The views of a scene show one set of named points, each view turned or mirrored, and shifted as a whole, with a little noise and some points left out.

Scene 1
View 1
q90: [ -3  -3  -1 -11  13 -17   3  -1  22  15 -11   3  13  -5   1  -9   7   9
   3   3 -13   3]
q989: [ -6 -11   5   2 -10  -6  -7  -2  23   9  -7  13   6  -7   0   0   8  -1
   2  11  -2   8]
q53: [  3 -18   8  -9 -20   3  -9 -13  10  13  -2  16   1 -10  -7   0   4  -1
 -16   6  -4  20]
q724: [  8 -18  26  -3 -17  23  -6 -19  -7  11  -1  17  -5 -14  -8  -9  -4  10
 -26   0   2  42]
q220: [ -4   0  -5 -20  14 -36   1   0  30  11  -8   6  17  -4   8 -12  14  10
  24  14 -23 -11]
q953: [ -3 -11 -11 -16  -5 -25  -4  -4  28  17 -11   7  13  -4  -1   4  12  -5
  -1  10 -12  -3]
q307: [  2 -27   5  11 -19  27  -4 -11   3  24 -12   7  -1  -6 -19  12  -2  -7
 -54 -11  14  39]
q510: [ -6  -5   2 -12   5 -24  -4  -3  26   7  -6  13  12  -6   6  -9  10   6
  20  13 -16  -6]
q868: [-12 -15   0  34   8  27   5   9  14  23 -20  -4  10   0 -13  11   0  -4
 -34 -15  22  26]
q294: [ -7 -14   3  11   2   7  -2   0  15  15 -14   4   7  -6  -6   1   4   1
 -15  -2   7  16]
q630: [ -5  -3  10 -17 -16 -27 -14  -9  31  -3   2  29   5 -12  13  -9  14   4
  38  34 -19 -11]
q866: [  0 -26  11   8 -28  27 -10 -14   2  16  -6  15  -4  -9 -16   9   0  -6
 -40  -1  14  36]
q319: [  3 -21   3   0 -15  14  -3 -11   6  21 -11   7   2  -6 -14   6   2  -3
 -39  -5   5  30]
q124: [ -1 -19  -2  -2 -14   4  -4  -8  15  18  -9   8   7  -4  -9   7   5  -4
 -25   1   2  19]
q728: [ -9  -5 -12  -4   9 -24   0   5  34  14 -15   3  17  -1   2   0  13  -1
   7   6 -10 -10]
q927: [ 11  -8  13 -28  -2 -14  -5 -19   7   9   0  18   4 -12   0 -18   4  13
   4  10 -23  15]
q362: [ -6 -13   6  11  -3   5  -3  -1  18  13  -9  10   6  -4  -3   2   4   0
  -9   4   4  15]
View 2
q220: [ 23   3   5   2 -12  -5   1  12 -13  -4 -34  11  -1  -6   1  11  10  32
   4  36  15  17]
q989: [ -2   6   4   7 -11  -6  -7  -8  -1   0 -13  12   9   7   1 -17   1  22
  12   5  12  -3]
q319: [-14   3  10  10  -8  -8  -2   2  16  -1  15  -1   8   7  -3 -22  -9   2
  21  -8  18 -39]
q630: [ 25  24   1   2 -20   0  -8 -19 -10 -17 -42  24  15   4  -5 -11   4  47
  -4  25  13  22]
q724: [  2  11  10   7  -8   4 -14  -9  20   3  12  -3  18   5 -11 -22  -2  10
  14 -16  15 -36]
q728: [  0  -6   3   7 -11 -16   5  12 -14   2 -22  16  -4   5   8   0   3  21
  15  26  11  11]
q866: [-20  10  10   9 -11  -4  -9 -14  23   0  19   1  16  13  -7 -37 -12   3
  20 -22  15 -42]
q362: [ -7   0   8   8  -9  -5  -8  -3   4  13  -4   8   9   9   1 -17   4  13
  19  -4   8  -8]
q868: [-32 -21  10  12  -1 -14  -6   8   9  31  16   4   4  15   8 -21   4  -8
  35 -19   5 -22]
q124: [-11   2   8  11 -10 -11  -1   1   9  -3   3   6   6   9  -1 -20  -7   8
  18  -1  17 -26]
q307: [-25   2   9  14  -6  -8  -5  -1  24   4  25  -3  10  12  -4 -32 -11  -7
  27 -23  17 -50]
q90: [ 12  -4   7   6  -8  -5  -2  14  -6   6 -16   4   2  -4  -1   5   8  19
  12  19  15   2]
q953: [  1   4   3   7 -13 -15   7   9  -7 -12 -19  14  -3   5   4  -6  -4  23
  13  25  16  -1]
View 3
q53: [  0   6  -8   0 -10 -19   5 -13  12  15  -8   0 -13 -12  13   7 -14  10
   6   7  10  12]
q866: [  4   6 -14   3 -12 -26   1 -15  37  28  -4  11 -12 -21  -5  18  -2   5
  11  -2  31  25]
q307: [  3  11 -10   5 -12 -25  -9 -19  39  28  -9  25  -3 -25  -4  20   3  -7
  14   1  32  26]
q868: [  4  23  13   4 -13 -12  -6  -8  35  12 -17  31  15  -9  -2  17  18 -14
  25  -2  37   2]
q724: [ -3   9 -13  -1  -5 -16   4  -3  21  21  -3   5 -11 -25   5  14  -7   5
   3  -9  17  17]
q124: [  3  10  -3   4  -9 -20  -1 -17  14  11 -10  12  -4  -9  11  10  -6   1
  11  11  13  10]
q927: [ -9   9 -10  -7   2  -4   9   0 -12   3 -12 -12 -16 -15  27   1 -23  12
  -7  -1 -10   0]
q90: [ -6  19  10  -1   1   0   5  -1 -14  -9 -22   3   4  -1  26   1 -10   3
   7  10  -3 -12]
q220: [ -5  16  14  -3   1   2  12  -1 -30 -19 -22 -11   0   9  36  -4 -21  10
   3  20 -17 -20]
q510: [ -5  14  11  -3  -2  -4  14  -3 -19 -11 -14 -13  -3   7  27  -3 -18  15
   5  14  -8 -16]
q294: [  0  17   8   3  -9 -10   2  -5  15   6 -13  11   4  -7   8  10   1   0
  14   3  19  -1]
View 4
q510: [  6  20  21 -13  -9 -19  16  -6   3  18  15  -3   9  21 -14 -16  -1  -3
  -5   1 -23  19]
q53: [-21  17 -10 -15   6 -18   7   3   0  21  16  12  -8  18 -18  -3 -21  -5
  15  -3   2   3]
q294: [ -5  16  -2 -21   4 -18  -8   6  -2  15   2   6   6  19 -23 -13 -10 -14
  -2   3  -2   3]
q989: [ -4  26  -1 -17   0 -22   6  -2  -6  23  19   0   5  26 -25 -10 -10 -10
   5   0  -7   4]
q866: [-34  18 -37 -18  18 -20  -9  12  -9  22  12  22 -12  20 -30   6 -29 -15
  21  -5  21 -11]
q124: [-18  14 -13 -23   3 -18  -8   9  -1  20   7   6  -2  19 -24  -7 -25 -12
  13  -2   3   0]
q953: [ -3  15  15 -27 -12 -16   2   1   4  21   9  -8   5  23 -15 -20 -20  -5
   9   1 -18  12]
q307: [-34  16 -38 -26  22 -17 -23  18  -7  17   1  22 -10  15 -31   2 -33 -20
  17  -2  24 -14]
q927: [-18  11   9   0   3 -15  22  -5   6  14  17  16  -4   8  -4  -4  -5   6
   0  -1 -12  23]
q319: [-27  14 -23 -22  14 -14 -15  13  -3  16   3  15  -7  16 -24   0 -27 -14
  13  -1  12  -4]
q728: [  9  18  20 -26 -12 -18   0   1   0  17   4 -13  14  25 -20 -26  -9 -12
  -1   2 -19  12]
q630: [  7  30  25  -1 -12 -25  41 -19   0  29  40 -12   7  31 -15 -13   1   8
   8  -4 -28  22]
q868: [ -8  22 -28 -32  20 -18 -33  18 -13  10 -10  11   8  22 -38 -12 -12 -31
  -4   5  18 -18]
q724: [-29  17 -25  -7  18 -17   1   7  -3  15  12  25 -10  12 -19   4 -17  -9
   8  -2  13   0]
q362: [ -6  24  -9 -17   8 -20  -4   2  -8  17  10   7   4  24 -29  -8  -7 -14
   0   2   2  -1]
View 5
q220: [ 18  -2 -13  17 -10  -1   6  25  23  -9   1  -3 -16 -10  13  -1  -5  -2
  -9 -15 -22  13]
q728: [  1  -2 -20  15  -8  11  -7  18  12 -17  19  -6 -10 -11   5   0   0  -7
 -14 -11 -15   7]
q124: [-32  -7  -7   9  -1  -4  -8  -8  -6 -21  17 -22 -15 -29 -14  -4   4  -2
 -21   7  -5 -15]
q294: [-30   1  -6   4   3  13  -4  -5  -1 -17  12 -20  -7 -17  -7 -13   0  -1
 -17   6  -2 -13]
q362: [-27  -2  -9   8   1  10  -4  -5  -1 -15   9 -21  -6 -17  -8 -16  -1  -4
 -15  10  -3  -9]
q630: [ 15 -27 -11  41 -26 -14   8  22  13   7  -7 -11 -10 -10   8 -14   0 -15
  -3  16 -24  23]
q989: [-15 -11  -8  17  -7   1  -4   3  -1 -11   9 -19  -8 -17  -4 -11   0  -6
 -13  12  -9  -1]
q90: [ -2   4 -10  10  -1   5   4  12  15 -12   2 -11 -16 -16   4  -6  -1   2
 -13 -10 -14  -1]
q868: [-53  13 -12 -14  16  31 -16 -17 -11 -27  24 -22  -2 -16 -14 -15  -3   2
 -21   2  10 -24]
q927: [ -4 -12  -2  19  -5 -21   9   2   8  -9  -5 -20 -25 -27  -2  -4   2   1
 -15   4 -15  -6]
q53: [-24 -13  -3  14  -3 -14  -1  -9  -5 -15   3 -25 -19 -28  -9  -7   4  -1
 -19  11  -7 -13]
q307: [-58  -2  -1  -3  12  -3 -13 -31 -20 -29  18 -32 -17 -37 -25  -6   5   3
 -26  15   7 -35]
q510: [  7  -8 -12  19 -10  -1   4  16  16  -6   1 -10 -12 -13   7 -10  -2  -5
 -10  -2 -19   9]
q953: [ -4 -10 -15  18 -10  -3  -6  13   6 -19  20 -10 -17 -19  -2   5   2  -7
 -17  -7 -17   3]
q724: [-38  -9   4   8   6 -14   2 -20  -5 -15  -6 -31 -20 -31 -15 -14   3   6
 -20  19   1 -24]
q319: [-42  -3  -4   2   6  -5  -8 -18  -9 -25  13 -28 -19 -32 -18  -5   4   3
 -23   7   0 -26]

In a view up to two points have been moved. Name them for each view, in the order of its rows, or write none.
view 1 | q724
view 2 | none
view 3 | none
view 4 | q294
view 5 | q927
